Points, in no order, along strands that fork, close into loops and pass close to each other.
In the rows, zero is written as 128.
Points whose rows are less than 67.6 apart are linked; no others are.
lotak: [147 114 147 148 130 149 122 145 124  99 160 111  98 128 152 144]
lekap: [109 128 107 110 122 107 135  86 138 180  72 164 176 127  98 115]
fefib: [155  73 129 155 108 158 120  62 145 145 106 121 182  95  90 152]
geba: [ 99 190  81  84 192  87 104 158 125 141 127  79 131 176 178  65]
Pugit: [ 94 196 101  79 138 103 134 180 125 141 121 151 111 164 162  96]
rima: [141 123 140 183  98 143 132 133 125 117 147  91  99 100  96 165]
dopof: [109 134 115 118 118 108 135  99 133 165  84 167 159 135 104 134]
Dusi: [133 101 112 128 115 119 128  57 141 174  63 154 191 114  90 138]
zofeb: [153 102 173 107 129 163 123 160 127  65 177 145 112 132 187 131]
kefe: [146  89 138 158 110 153 125  86 138 132 119 126 157 104 100 160]
luku: [162  79 137 160 129 165 118 100 132 120 157  81 127  91  95 130]
vagod: [143  97 172 125 114 160 136 141 125  71 166 168 128 127 157 146]
Bok: [131 131 138 154 129 127 120 142 124 123 132 119  98 138 137 161]
gikos: [106 151  98 100 158  93 127 112 135 175  93 127 146 148 120 105]
rini: [109 160 121  56 141 124 144 165 126 121 137 182 134 151 181  75]
Zun: [131 104 158 133 105 144 139 128 126  93 141 171 134 134 142 153]
ziso: [142 139 114 162 177 114  99 120 131 156 110  47 107 132 117 150]
luvi: [104 145 144 111  96 110 147 150 115 110 116 205 119 145 142 146]
Vam: [155 101 152 186 106 133 133 148 109  83 186  64  70  79 104 118]
Pepid: [ 96 179 112  58 136 125 145 167 132 138 120 179 131 158 162  82]
Morop: [147 108 154 169  97 158 137 133 123  87 172 108 105  94 107 152]
rese: [ 90 159 130  94 104 109 148 159 119 132 109 202 125 147 131 132]
vego: [116 124 148 130  99 121 142 134 122 107 125 187 127 138 139 161]
vulut: [156 130 148 163 126 146 119 177 115  92 179  71  63 115 151 133]
lud: [125 133 124 159 119 111 124 121 125 146 104 130 122 137 114 171]
sevi: [ 86 170 114 101 104 105 149 149 122 155  93 194 127 150 116 134]
dat: [137 130 113 132 176 111 108 122 132 147 125  78 116 151 147 132]
nofub: [156  93 159 147 120 168 128 139 122  79 184 115 108 105 135 129]
lufo: [ 93 174  89  79 159 109 134 117 136 175  95 138 157 157 118  84]
rifa: [131 141 135 202  82 130 134 118 124 129 112 102 112  99  90 194]
riba: [101 149 113 122 113  96 133 121 129 164  82 168 137 135 105 148]
kaz: [108 178  85 103 201  81  96 147 123 144 120  62 125 174 170  83]
mer: [149  91 142 156 122 151 121 108 134 121 144 111 132 110 110 150]
fitez: [170  39 143 142 119 176 126  87 136  95 184  93 151  65  92  99]
tif: [153  76 117 139 120 143 118  48 148 161  78 138 198 105  91 139]
lun: [171  55 141 167 111 152 120  91 132 111 170  68 137  58  77 106]
Mil: [159 119 151 178 113 139 126 160 112  89 183  61  66  94 128 120]
Vuto: [123 138 122 172  97 104 124 101 126 158  75 133 142 119  94 188]
vabov: [ 95 163 100  65 144 132 152 113 140 169 100 170 171 157 115  75]
lova: [119 143 101 121 176  93 111 116 132 164 100  92 133 154 134 119]
vubog: [138 113 164  86 131 139 132 158 127  84 158 178 115 143 193 117]
fezus: [ 96 180  89  83 174  96 121 149 127 151 119 110 135 164 148  76]
Botep: [123 133 139  72 139 119 133 159 127 104 142 176 120 151 189 100]
digip: [100 174  97 101 157  88 120 157 125 148 114 122 113 160 149 109]
Tam: [ 89 168 111  67 129 127 152 143 132 150 107 186 145 156 131  88]
Volen: [153 146 142 158 145 141 115 182 118 103 168  59  55 128 160 132]
Soror: [126 141 126 194  84 120 129 103 122 138  84 117 137 106  85 204]
nifub: [169  39 158 126 130 193 125  91 141  93 182 122 157  92 112 106]

A piece is all that can be reached along the links. How many separate loops has the piece of each point below (a circle has one, a figure eight two, a Y none), and how many tips (points with one link)?
luku: loops 0, tips 3
Vam: loops 0, tips 2
lud: loops 1, tips 0

A fork is a point with three links, a tip a point with one. Leave the first point through the second and follow the links. Name the first fork or tip that comes.
kefe / mer: nifub
dat / lova: Pepid
digip / fezus: kaz
Vam / Mil: Volen
Volen / vulut: Vam

Name the points in between on the shortest way along the links from the first point to the second, in order.
fitez / kefe: lun > luku > mer
vagod / dopof: Zun > vego > luvi > rese > sevi > riba
lufo / Pepid: vabov > Tam
geba / Tam: fezus > digip > Pugit > Pepid
